Points on a hilly landscape, in no order, each with its height.
From any point a ball rolls to the lowest of the 2 points nearest to it. It stops when none of these is lower. Distance is the straight distance between rows; heights are no part of it.
Q838 (h 6.93): [  5  27 -55   5 -12  -3  -9 -39  -6 -14  -2   4  63 -42  18 -40  28 -23
  10  -6 -12  -7 -19  -8   5  -1  24  11 -36 -33 -30  -7 -47  17 -38]
Q762 (h 7.60): [ -5 -17  22 -26  53  14  35  15  -2  18  -2   3 -25  12   1  -4 -16  19
 -29 -36 -16 -44  34  -6 -14  -4   9  -7  22  29  20  -5  20  -1  32]
Q236 (h 7.59): [ 24  48 -13  37   1  11  -8 -39  -8  11  14  -3  30 -61  -3  22 -14  35
  42  30  38 -19 -58  52   1   2 -37  27  43 -19  23  71 -57  15 -16]
Q862 (h 6.87): [  3   5   8 -52  21   2  17  10 -29  16 -44   2   6 -24   7 -43  17  14
 -22  -9 -27   1  24 -12   0   0   4 -12  11 -67 -48 -17  13 -17 -52]
Q706 (h 0.45): [ 36  12 -51  -3  33 -14  -8  -1  -2 -27   2 -22  19 -15  11 -34   2 -15
  13 -35 -10 -44  -9  44 -19  -8  24  38 -14 -24 -11   7 -43  22 -51]
Q519 (h 7.36): [ 22 -17  25 -30  39 -20  34  25   5  17 -15 -26 -90  46 -27  47   8  42
 -34  12   3 -14  -5 -15  14 -18 -22   3  30  27  12  35  36 -25  29]
Q831 (h 1.04): [ -5 -15 -19   5 -27 -27 -13  -5  46  -3  28 -13 -78  52 -21  37  -6   7
 -25  13   6   0 -10 -36  14   8  -8   4 -24  52  -5  -8   4   1  64]
Q412 (h 3.03): [-24  41  35  -4 -15  23  23  30 -45 -22 -12 -11  90 -39  22 -57 -13 -61
   0 -34 -28  16  -6  37  21   0  14  -1  16  -8   8 -27 -20 -17  20]
Q931 (h 1.05): [ 27  30 -16   4  22 -14  10   7 -23 -35  15 -21  33 -31  -2 -12  -8 -18
  10 -32   5 -39 -24  70  -5 -28   4  49   6 -10  26  17 -47   2 -17]
Q490 (h 1.35): [-25  18  -2 -19 -48  19 -17 -18 -11   5 -10  25 -15 -11 -13 -15  18  36
 -13  50  17  58 -54  -7  -3   6 -36 -47  15 -45 -41 -20 -18   0  13]
Q445 (h 6.73): [ 12 -11 -52   4   3  -8 -16 -21   5 -19  -4   4  50 -24  27 -48  21 -32
  29 -14 -21 -25  24 -20   1  17  41  15 -42 -26 -54 -22 -14  20 -74]
Q494 (h 2.25): [  3  14  31  39  -9  -6  16  -4 -17 -10  18   2 -17   6 -13  54 -12  39
  14  33  37  33 -14  19   7 -24 -39  27   2  34  76  52   9 -27  39]
Q124 (h 6.11): [  8 -50 -22  13 -17 -10 -28  -3  17   9  -4  -7 -46  38 -15   7   2 -37
  23   6  -7 -25  25 -31  -5  19  23 -10 -41   8 -21 -29  35   4 -67]
Q258 (h 0.35): [-15  15  -4  23  -8 -20  -7 -32  30   6  17  -4 -71  29   1  47   4  53
 -11  28   6  -8 -22 -22 -16 -13 -18  17   2  25   6   4 -10   5  64]
Q929 (h 7.38): [ 19  33 -34  23  -7  17  -6 -36 -12  -1  20  -5  62 -53   6  -3 -16  -1
  36   9  28 -16 -70  38 -17   6 -10   7  14 -19  13  41 -63  21 -24]
Q181 (h 5.13): [ -2 -12  19  14   0   6  30   0 -19  -4  21  10 -23   5 -16  24 -10 -25
 -40 -24  12   2  18   3   3  -8   8  15  -2  44  79 -12   2 -10  82]
Q310 (h 2.31): [  5  47   2 -21  19  45  24  20   3 -20   7 -17  68 -26  42 -61 -22 -25
  13 -22 -36 -12  -9  43 -19 -30  38  21  11  -5  14 -28 -51  23  45]
Q361 (h 7.08): [-10 -24   1 -41  32  -2  46  13  -8   6 -19   7 -76  34 -26  13  15 -17
 -73 -15   2 -20   7 -39  50  18   7  -1  19  54  25  -2  38 -39  61]
Q786 (h 7.72): [-15   3  24 -39  46  33  24  11 -10   7   8   0  23 -16  19 -28  -2  16
 -26 -33 -31 -34  21   1 -10 -27  18  -9  23  10   2 -25  -1  18  45]
Q123 (h 6.02): [-18 -41 -25  -1   8  10 -23   6  38  11  14  17 -31  16  -1 -23 -21 -49
  -7 -32 -13 -35  63 -50  -4  47  43   0 -22  38 -12 -47  40   9   0]
Q180 (h 4.87): [-13 -13  19 -11  -2  -3  17  17 -11  11 -16   9 -24  23 -20  11  -2 -21
 -27 -20   6  33   9  -4  17  15 -19 -13 -13  31  45 -15   8 -19  38]
Q725 (h 6.66): [-29 -20  45 -44  12  21  -8  14 -11  10 -22   2  23 -10  25 -50 -17 -26
  -3 -15 -34  37  53 -44  25  27  22  -5   5   2 -67 -29  28  -7   2]
Q37 (h 6.56): [-28 -37  -8  27 -12 -24   9 -17 -20  24 -44  18 -30   9  -1  32  49 -38
   4  11  -1 -30  52 -58  27  16  14  11 -20  -4   3 -34  60 -15 -62]
Q378 (h 2.78): [ -4  -1  16  26 -12   2   3   3   8 -13  20 -15  72 -12   9  11 -23 -33
  12 -45   3 -20  28  31 -25 -11  22   8   0  29  41  -8 -19  32  27]
Q841 (h 1.67): [ 40  -8 -20  -3   3 -24 -14 -33   4 -18   5 -26 -52  28  -7   5   1  30
  20  25 -10 -34 -25  10 -14  -9  19  16 -31 -26 -54  24 -15  -5 -55]
Q323 (h 6.37): [-34 -22  14  -8 -15  14 -26  16  24  18  15  16 -13   9   8 -27 -19 -37
 -23 -15 -19  57  30 -66  14  49   1 -20 -16  33 -11 -42  33   1  62]
Q513 (h 4.36): [-27 -20  10   7  16  -7  36   8 -33   3 -10  21 -37  32 -29  50  56  27
 -71  -5   8 -20  30  -8  36 -10 -25 -22  15  14  56  20  37 -34  58]
Q790 (h 2.55): [ -9   4 -36  44 -37 -11   1 -59 -12  -8 -15  13   3 -18   2  24  34  27
  30  41  40 -11 -40  -1 -21   0 -12 -11 -13 -29  -9  23 -25  11 -61]
Q431 (h 2.77): [  8 -11   3 -34  14 -36  21  20 -33 -10 -32  -4 -23  15 -18  -4   5 -29
 -36 -32 -16 -15  14  12  25 -10  16  17  -7 -11   3  -7  27 -36 -28]
Q807 (h 4.26): [ 11 -20  26  21  -2 -11  -8  20  17  20  -4   6 -17  23 -20  53 -25  53
  22   5  24  26 -12  18 -26  15 -53 -11  20  29  26  17  14   7   0]
Q22 (h 1.47): [ 12  21  -9  12  -8 -13 -15 -37 -13 -10  11  -9 -32  13  -3   9  -6  -2
   3  13   6   7 -54  22   4 -24   7  26 -22  -1  19  10 -32   0  21]
Q159 (h 4.89): [ 29  32 -45  40  26  12  17   1   4 -27  13 -40  99 -69  29  -9  -8  -9
  62 -15  31 -45 -15  52 -22 -10  -6  46  31   7  26  63 -66  39 -35]
Q852 (h 2.72): [ 23  53   9  56   8  19 -12 -13  10  -2  41 -13  76 -67  16  20 -20   3
  37   4  18  -9 -24  56 -15 -30 -10  47  48   4  73  66 -49  42  43]
Q439 (h 7.14): [  6  18 -48   1 -17  26 -32 -28  -6 -12  16  -3  54 -41   3 -39  -6 -13
  29   4  16  -6 -54  12 -21  24  -2 -18  -8 -40 -38   6 -56  35 -46]
Q687 (h 4.65): [ -7 -65  19   6   2 -13  14  39  12  33 -25  -7 -21  34 -22  35   7 -29
  -8 -19  -7 -27  65 -41  -9  33  -3 -36   3  22   9 -21  78   2 -32]
Q953 (h 1.81): [-29   9  28  23 -21  -7  24  -7 -33 -15   7  14 -10   9  -5  40  24  28
 -16  30  30  47 -27 -14  12 -25 -34 -10  -6  15  60  18  25 -34  53]
Q924 (h 1.21): [ 15 -15 -34  24 -20 -25 -22 -31  49 -13  38  -8 -67  47  -3  19  -7   5
  15  22   2 -27  -1 -28  -1  15  20   9 -47  42 -21 -13   2   5  12]
Q947 (h 2.13): [ 55  17 -17  26  -9 -21  20 -26  10 -23  31 -14  13 -24 -20  26 -12 -15
  13 -26   9 -56  35  54   8 -25  28  95  -3  23  44  24 -46   7  19]
Q731 (h 6.91): [-28 -31 -15 -23  26  -5  11  18  12  19 -25  11 -78  38 -21 -11  -1 -32
 -50 -19  -1  -6  34 -65  28  61   6 -10  -2  37   4 -22  60 -28  29]
Q755 (h 3.44): [-21 -13 -17   6 -17 -29 -12   8  48   0 -19  11 -92  79  -3  56  28  62
 -12  46  21  23 -20 -36 -11  19 -41 -13  11  19 -22   7  21 -11  14]
Q637 (h 1.95): [ 18  35  -3 -26  26  31   3  22  18 -24  23 -22  19   1  21 -65 -44  -4
  21 -19 -30 -19   2  42 -24  -8  32  15 -11   4 -10 -27 -37  10  25]
Q235 (h 1.01): [-35  43   5   5 -17 -14  26 -33 -35   2 -13  26   8 -14  11 -20  35 -16
 -30  16  -3  35   0 -29  36   2   1   0 -22 -18  24 -29  10 -38  42]
Q457 (h 6.53): [-35 -29  57  -9  -8  12   7  25  -9  20 -13   0  27  -1  11 -26  -7 -44
 -12 -27 -23  51  53 -46  36  47  -1 -21   0  39 -27 -29  35  -8  42]
Q87 (h 2.10): [ 19  24  53  26   2   6  -2  -5  -3  16  29   1  20 -24  -4  42 -19  55
  24  28  14  25 -20  40   2 -30 -36  18  42  20  42  50 -14   8  53]
Q84 (h 3.96): [ 21 -30  15  24 -19 -13 -17  10  41  16  10  -8 -18  28 -16  41 -31  28
  48  11  19   7  -2  -5 -27  24 -28 -12 -13  45   2   1  22  14 -21]
Q12 (h 6.35): [ -8 -33 -11   3   3 -13   5  -8  -3  23 -32  -1  -3   0  -2   8  18 -28
   4 -16 -15 -44  47 -35  -2   7  34   1 -21 -12  -8 -19  33   7 -66]
Q251 (h 4.92): [  9  20  18 -38   1  16 -12  52  32  -5  27  -4 -29  22  12 -47 -26 -30
 -11  21 -14  83 -45 -10  27  -3   5 -24 -12  23 -15 -34   2 -20  63]
Q659 (h 6.92): [-35 -20  20   2 -27 -22  -6  -7 -24  27 -27   3  10 -13 -15  -8  17 -40
   5   2 -12  25  57 -45  43  50 -21  -1 -25  -8 -39 -26  40 -15 -35]
Q901 (h 6.19): [-35 -17  -6  -9  14  11 -37  22  27   7   4  24 -26   9   7 -46 -27 -52
 -18 -28 -18  14  65 -45  18  59  26   0 -21  18 -26 -47  36  -5  14]
Q890 (h 3.82): [-20 -27 -26   2 -17 -30   6   9  38  19 -57  -5 -84  85 -16  69  49  40
 -23  48  10   0   6 -45 -25  26 -33 -20  14 -21  -4  12  48 -15 -25]
Q487 (h 3.18): [ 20 -22 -15  42 -18 -40  19 -23  22   0   5  -6 -47  32 -21  71  17   6
  16  14  21 -59  28  -3   6 -10   9  29 -26  35  31   2  21 -12 -26]
Q450 (h 4.66): [-15   5  17   7  26  12  43   4 -38   3  -3  34   9 -14  -7  23  45  17
 -65 -16 -10 -17  28  15  40 -38  -6 -10   5   0  66  22   1 -22  54]
Q586 (h 2.97): [  7  -2   9 -54  19  12 -13  35  26  20  -3  11 -43  30 -10 -15 -17  34
 -17  11  -7  25  -9   5   1  -7 -17 -39   8  -9 -27  -9  11 -10   3]
Q448 (h 2.19): [-15 -29  19 -15 -14   6   0  -7 -42  17 -28  -7  29 -15 -17  20   6  -3
  -5 -14  -1  -2  -3   3  -7 -19 -14 -15   3 -16  -1  23  -1   7 -32]
Q328 (h 3.33): [  6  -4   7 -13  13   1  -2  -6 -20   1 -31  24  18 -19  12 -16   1  30
  14   4  37  22 -28  11 -30   1  -4 -34  40 -50 -36   3   7   7 -72]
Q842 (h 2.29): [ -2  -3 -16  -9   5  12 -57  11  40 -15  35  23 -12  27  21 -37 -32  -6
   2   5  -2  48 -16 -16  -8  11  21 -20 -26   0 -41 -20   7   0   9]
Q754 (h 7.39): [-10   9 -23  21 -13  -1  27  14 -42 -32 -21  -6  94 -61   1 -17   7 -50
   6 -50  -2 -29  20  31  10  -3  11  21  -3 -11  33  11 -29  -9 -57]
Q962 (h 4.37): [ 13  15  38 -53  21  26  32  16 -26  11 -20  27  19 -20   6 -19  26  32
 -26  18 -24  12 -29  33  30 -48  -9 -31  34 -27 -20 -19 -13 -15   2]
Q874 (h 6.76): [-16   7  15 -40  23   9  -6  21 -21   3 -36  -2  21 -23  28 -74 -12 -24
   2 -23 -40   8  45 -17  14  24  25  15  -2 -40 -65 -27  13 -18 -48]
Q61 (h 4.39): [ -1 -63  14   0  -1 -17  24  31  14  38 -43 -19 -52  52 -21  52  25 -10
 -12  15   3  -8  41 -73 -11  39 -13 -31   6   6  13  -8  92 -15 -32]
Q130 (h 2.44): [  7 -10 -10 -41  10 -36  26   3 -15   6 -36 -14 -54  29 -10   8  26   9
 -41   0 -17 -27  12 -33  13  -9  11  -5  -9 -30 -32   4  37 -42 -33]
Q793 (h 1.99): [ -7   0 -16  46 -35 -12 -16 -50 -11   5  -2   8 -15   4  -7  29   6  -6
  20  19  22   5 -38   2 -10   2  -1  10 -33  -3  26  11 -20   9 -16]
Q49 (h 6.55): [  2 -28 -37  13  12  -3  -8 -17   4  10 -26   0   5 -21  28 -36  34 -25
  28  -2 -23 -38  52 -47  -9  23  32   6 -27 -42 -51 -28  25  24 -92]
Q319 (h 0.75): [  3  53  19 -15 -18  27   6  -7  -4   9  10   9  88 -36  26 -38  -7 -21
   3  12 -11  44 -50  13  -6 -12  16 -33  20 -26  -4 -19 -22   6  43]
Q779 (h 1.29): [  3  26   5 -17 -31  20 -26 -11  12   3   9   1  68 -13  18 -38 -24 -43
  10   0 -21  45 -19  -8 -13  14  34 -16 -22 -12 -23 -16 -22  15  28]
Q866 (h 3.08): [ 19   3  15 -32  16  -7  30  46 -26 -25 -29 -13  13   0 -15 -18 -16 -40
 -30 -58 -27 -24  22  57  17 -21  26  23  11   6  16 -12 -14 -30 -12]
Q903 (h 7.21): [-17 -10 -14 -32  23 -11  38  10   5   2 -23  -4 -99  60 -16  25  30  16
 -59  16   5  -6 -15 -42  42   3 -12  -5   6  38   8   7  26 -38  53]
Q563 (h 3.31): [ -6  17  31 -16   4   6  34  40 -38 -24  -5  -3  48 -14  -9 -23 -12 -35
 -16 -44 -13  -8  10  64  20 -15   5  -5  16   6  32  -9 -15 -21  14]
Q402 (h 6.78): [-39 -35  -8 -30  13   5  -8  24  15  20 -18   2 -82  28  -9 -20   8 -14
 -36  10 -10  28  39 -90  35  57  -9 -17  -6  17 -43 -20  64 -29  13]
Q344 (h 7.07): [-25  -2   7   4 -17 -14   9 -12 -50  11 -34   3  54 -49  -3 -19  24 -41
   1 -25 -17   0  41 -16  33  22  -4  21 -17 -29 -15 -16  11 -11 -52]
Q263 (h 2.09): [ 23 -11 -27 -23  -2 -29   7 -18  -2  -2 -29 -20 -55  26   0  -1  16  29
  -9  26 -13 -32   4 -27 -14  -7  24  -2 -21 -46 -59  10  15 -20 -64]
Q516 (h 1.75): [ 15  11   8 -26 -31  10 -11  -5  14   5  28 -17  39   7  -4 -11 -26 -26
  -7   0 -23  21 -14  -7  -4  -6  21  -5 -30  17 -15  -5 -16   7  55]
Q338 (h 6.50): [-21 -47 -10  -4 -25   1 -60   6  12   7 -13  12 -54  26   0  -9   5   1
  14  31   2  50   6 -55  -9  35  -3 -24 -19 -33 -69 -19  36  -1 -60]
Q48 (h 1.42): [-42  22  24  16 -32  -6  27 -10 -41  -1   2  18   6   1   3  17  38 -12
 -40  25   1  56 -11 -27  41 -13 -16 -20 -11   3  44  -5  24 -37  75]
Q127 (h 3.91): [ 33  36  13 -19  40  17  16  11   1  13  -4   2  14 -36   1 -13  -7  55
  23  17  10 -15 -36  61 -15 -36 -30  -7  57 -34  -6  19 -29  12 -25]
Q502 (h 4.07): [-22 -21   5  31 -10 -19  33 -10 -10  -4   5  11 -39  34 -31  84  42  37
 -40  12  19 -32  38 -20  23 -19 -23   5   4  37  60  42  31 -24  41]
Q550 (h 1.74): [-47  -1  -3 -11 -46  -6 -13 -18   1   3 -29  17 -50  28 -10  21  39  39
 -28  42  11  47 -23 -35  -4   2 -35 -38   3 -28 -41 -10   1 -11  10]
Q967 (h 0.97): [ 28  20 -51 -27  31  13 -20  26  12 -38   3 -23  50 -17  20 -66 -11 -10
  26 -27 -29 -38 -11  42 -17   4  32  14 -11 -39 -52   6 -45  19 -70]
Q710 (h 2.69): [ -9  43  14   4  -7  17  21  11 -21 -24  19 -15  81 -29  28 -45  -9 -65
 -12 -38 -27   4   5  24 -10 -21  40  16   9  -9  39 -33 -24  16  69]
Q66 (h 5.82): [ -1 -28 -20   5   9  10 -25   9  26  -4  15  -7  -5  16   3 -20 -28 -41
  15 -41 -11 -43  56  -9 -33  21  36  10 -26  25  -1 -43   4  23 -18]
Q158 (h 3.21): [ 24  10   9  44 -21 -20  -6 -20  23 -18  42  -8  45   2  10  17 -29 -28
  36 -17  18  -8  -3  22 -23  -4  30  26 -12  35  33  -1 -12  21  23]
Q777 (h 2.99): [ 14  -2 -23  17  -7 -10  -3 -36 -21 -11 -24  11 -11  -8   8  -8  16  27
  30  31  34   5 -44   6 -27  23  -4 -24  -3 -51 -36  13  -8  -2 -87]
Q597 (h 0.54): [-19  34  -4 -13  -8   4   2 -33 -25  -1  -2  21  11 -36  24 -57  17   2
  -6  13 -11  29  -4 -23   7   3   9  -7 -22 -42 -27 -42  -9  -5  12]
Q166 (h 0.93): [-22  21  -5   0 -10  -8  -9 -38   2   1  12  11 -41  10  17  10  13  26
 -18  25   2  12 -40 -19  -9 -32   1  -2  -5  -6  -3 -14 -20   7  50]
Q682 (h 1.56): [ 41  27   5   2  16  10  -7  -1  20 -16  27 -31  13   7  11 -34 -48   7
  52  -8  -4 -20  -5  55 -35  10  19  36  -5  18  -5   3 -39  13   0]
Q321 (h 5.36): [  8 -31  10  26  -3   5  12  -7  11   7  20  -1 -34  15 -23  33 -26 -15
  -6 -34  16 -23  28  -3 -22   3   3  30  -1  55  66 -15  -2  13  55]
Q176 (h 4.55): [  5  35  36 -46  21  27  25  33 -10   1  -2  22  31 -11  10 -39  -2  -9
 -13  15 -36  19 -44  46  37 -39   0 -19  22 -10   2 -38 -18 -13  19]
Q206 (h 5.61): [  3 -38  -1  10  -2   6  -9   7  22  14  14 -11 -18  17 -24  19 -27 -16
   7 -42  -5 -40  42  -5 -39  13   6  11 -14  32  29 -23   1  29   2]
Q816 (h 5.14): [  6   8  15 -21 -18   0  -3  24  27   1  22  -3 -32  28   2   1  -8   3
 -13  25   5  73 -57 -20  15  -4 -21 -24  -6  31  -2  -9   0  -5  73]
Q533 (h 7.48): [ 20 -22  34 -23  52  -6  33  28  -7  25  -9  -8 -48  24 -19  32  -4  38
 -36 -14 -10 -33  23  12   4 -19 -12  -4  42  19  32  20  28 -16  37]
Q105 (h 3.66): [-20 -36 -12  34 -24 -36  24 -11  13  -2  -7   3 -57  52 -26  83  43  10
 -11  25  20 -38  22 -42  18  -7 -10  -1  -9  44  23   8  50 -20   1]
Q224 (h 1.07): [ 34   0 -49  24   9 -26  -8 -33  16 -10  15 -22 -16  -2   1  -3  17   7
  25  -4   3 -57  -1  21 -21 -10   9  28 -27 -18 -11  14 -32  27 -49]
Q572 (h 4.19): [ 14   4  43 -38  30  24  28  28 -14  21 -27  19  -1  -7  -4  -3  10  55
 -11  17   0  14 -23  46  -6 -32 -28 -45  55 -34  -3   0   0  -1 -11]
Q269 (h 3.61): [  9 -18  16  40 -27 -13 -19  -9  20 -12  38 -12  25  16   2  28 -31  -2
  54  -4  17  -2 -10   4 -27   5  -3  -1 -15  46  -1  -7  11  21  -3]
Q998 (h 1.22): [  5  19  47 -17   0  42  13  -4 -19   3   5  16  76 -31  25 -13 -11  19
   7  11   2  34 -41  20 -17 -38   5 -24  43  -9  -3   0 -23  22  35]
Q729 (h 5.55): [-19  -6  -8  34   8   9   9  -6 -33   4  -9  28  50 -49  -6  44  26  32
  -3   0  35  -8  -3  13 -12 -37 -29 -15  23 -31  50  61  -6  14 -44]
Q11 (h 2.21): [ 33  51  14  49   6  -7  -9 -12  -6 -16  42 -13  49 -65 -17  34 -16   0
  21   0  19 -19   4  75  23 -35 -19  71  42   4  69  73 -44   6  39]
Q974 (h 1.10): [ 53  17  -9   5   2   0 -30 -24  44  -1  42 -28 -17  18  -4 -10 -47  18
  49  14  -8  -9  -7  32 -21  18   8  29 -26  21 -27  17 -33  21  10]
Q58 (h 3.59): [ 38  30   8  -2  24 -13 -10  -8  15  14   1 -10 -31   1 -10   6 -20  57
  31  25  15  -8 -25  52 -18  -1 -33   9  29 -20 -15  29 -17  -3 -23]
Q133 (h 2.12): [-30 -26  10  -5 -30  -7  -4 -21 -15  24 -33  10 -15  12 -20  39  29  30
 -21  14   6  19   1 -28  -2  -7 -28 -34  -4 -16 -11   8  10   2  -9]
Q645 (h 2.66): [  1 -15 -20 -27  13   6 -45  25  51   5  18  16 -65  45  -2 -12 -24  24
 -18  12  -5  32  -4 -24  -4   6  -1 -23 -18   9 -33  -6  17  -9   9]
Q384 (h 0.46): [ 44 -17 -34  34 -23   2 -52 -29  46 -27  59 -24 -38  41  -3  -4 -22   8
  48  34 -14 -13  -9   5 -14  22  23  11 -56  15 -50  13 -21  21 -16]
Q968 (h 0.92): [-26  16 -13  -7 -31   8 -26 -30 -12   4  -8  24  20 -32   6 -35  20   6
  -2  22  12  38 -16 -18  -3  17 -16 -34 -12 -53 -52 -22 -13   6 -21]
Q128 (h 3.32): [-23  37  -1  -2   9  21   7  34 -29 -38 -20 -15  84 -35  37 -61 -24 -48
  19 -41  -1 -11 -23  60  -8   8  12  -5  31 -15  -9 -10 -39   0 -31]
Q231 (h 4.58): [ -9 -41  19   8  11 -13  11  19  11  24 -21  16 -45  46 -11  52   3  33
 -14  -3  17  26   0 -30  -9  19 -33 -16   0  46  45   2  38  -5  26]
Q440 (h 1.64): [ 35  36   0  22  10 -26  12 -20  -4 -24  33  -8  13 -28  -8  25  -7   5
   6  -7  10 -32  -5  63  14 -45   6  69  11   9  41  35 -39   1  28]
Q939 (h 4.72): [ -8  23  34 -47   6  27  -5  34   1  -1  20  10  15  -5  12 -54 -13 -17
 -15  13 -31  46 -27  10  26 -17  10 -32   7  -9 -29 -48   4 -12  41]
Q250 (h 6.32): [ -7 -54 -18  19 -12  19 -60  -2  13  -5  14  -7 -22  19  12 -18 -10 -17
  44   6  -9   4  14 -35 -27  28  24 -14 -36 -16 -50 -29  29  21 -76]
Q456 (h 3.62): [  1  48 -30  32  -5  17   6   7 -18 -48   2 -18  98 -41  39 -50 -23 -64
  31 -32  11 -18 -47  53 -16  20  36  17  13 -10  10   7 -53  10 -28]
Q315 (h 5.40): [ 28  13  32   7  -7 -17  15   9  17   0  36 -15 -18  21   3  30 -14  -2
 -11  16  10  45 -42  -2  22 -23  -2  11   3  53  37  11  -1  -8  95]
Q621 (h 1.65): [  7   7  46   0  -5  15  -8  -7  -2  10  20   4  34 -10   8  20 -19  42
  16   8  10  35 -37  16 -26 -32 -16 -11  35  11   9   9 -12  22  39]
Q221 (h 2.26): [-12 -10  13  -1 -24  12   6 -15   6  13  17  -4  50  -6   6   0 -10 -33
 -15 -32 -19  -5  34 -23  -7   5  28  -5 -23  28  20 -21  -2  20  57]
Q356 (h 1.93): [  0  -8 -27   2   1  32 -75  -2  18 -24  24  21  15   8  36 -66 -28 -16
  24   9 -11  49 -13  -8 -10  20  46 -11 -22 -31 -63 -10 -11  16 -28]
Q500 (h 6.65): [-36 -45   0 -28  -1  19 -48  28   9  20  -7  12 -74  20  -3 -28  -4   8
 -14  16  -7  63  30 -81   5  42 -11 -19  -6 -16 -57 -24  52 -11  -6]
Q957 (h 1.43): [ 10   4 -30 -44  13  19 -38  26   9 -10   7  -9  20  -7  -2 -52 -18   4
   6 -14 -21  -7   1  20 -16  -3  11 -12  -7 -50 -57  -2 -16  15 -50]
Q140 (h 7.22): [-15  -2 -22  16 -13 -10  13  -7 -45  -6 -37  -4  67 -56   0 -21  18 -40
  19 -20   0 -25   9   3  11  17  -1   8 -10 -39  -1   6  -9  -5 -96]
Q117 (h 2.68): [ 41  -5 -23  42 -14 -33  21 -35  21  -8  23   2 -25   5 -25  56   7  -7
  11  -3  21 -67  47  22   8 -15  20  67 -15  36  47  14 -13  -3   0]
Q287 (h 4.09): [-20 -46   2 -20  -7 -16   5  18  17  30 -55  -2 -73  64 -19  47  44  29
 -38  33   5  20  21 -70 -10  30 -28 -43  15 -19 -26   1  69 -15 -20]
Q928 (h 3.02): [-22 -32 -29  -5 -11 -11 -51   9  60   0  11  25 -79  56   4  24   2  37
 -20  33   4  22  -4 -58 -10  13  -3 -21 -13  12 -51  -7  29  -2   1]
Q101 (h 4.96): [ -8  22  28  15  19  24  25  10 -43 -13  24  22  48 -37   3  22  23  14
 -34  -1  -4  -1  -2  35  23 -66  -8   1  18  -9  73  44 -12  -4  44]
Q717 (h 1.78): [  0  -8   6 -41  -4  13 -19  16 -26  -5  -4 -26  15  -1 -19 -25 -24 -14
   4 -18 -22  -3 -15  19  -7  -5  -4 -11  -8 -22 -29  -5 -10   4 -28]
Q154 (h 3.24): [ 35  12  20 -33  10   9  -4  28  29   8  12 -12 -25  21 -14 -13 -43  39
  25  16   3  26 -24  29 -11   4 -24 -23   9   8 -34  10  -5 -11  -3]
Q985 (h 4.53): [  7  20 -22  23  30  14  27  12  -3 -17   0 -13  92 -65  28 -12   0  19
  37 -24  31 -27   0  43 -32 -20 -17   3  32  -4  20  39 -33  34 -45]
Q265 (h 4.20): [ 23  25   2   9  46  -2  12  15   8   4   2  -2  46 -47  10   2  -2  47
  27 -13  25 -24  -7  56 -27 -28 -37   1  51 -18  18  40 -29  32 -26]
Q522 (h 6.75): [-42 -25   2  27 -36 -23   7 -16 -16  22 -35  28   4   8 -13  33  42 -33
   3  13   9  12  44 -39  42  32 -16  -8 -26   9  12 -25  47 -15 -35]
Q785 (h 7.76): [ 24  40 -11  39   5 -20 -21 -39   7  11   8 -22   6 -59 -14  44  11  62
  42  34  31 -34 -21  47   3  -9 -54  38  56 -25  13  77 -40  22 -25]
Q547 (h 5.24): [-19  21  -1  21  15  20   9  -5 -43 -12   9  21  66 -61  12  16  24   5
 -13  -2  16  -1 -20  22   6 -63 -10   3  20 -24  57  50 -26  14  -1]

Two balls start at each pair of points below. Name the first point that both come to, or write -.
Q866, Q180 => -
Q66, Q762 => -
Q533, Q315 => -

For each start below, name the point where the ball stops.
Q777 => Q258
Q159 => Q645
Q687 => Q645
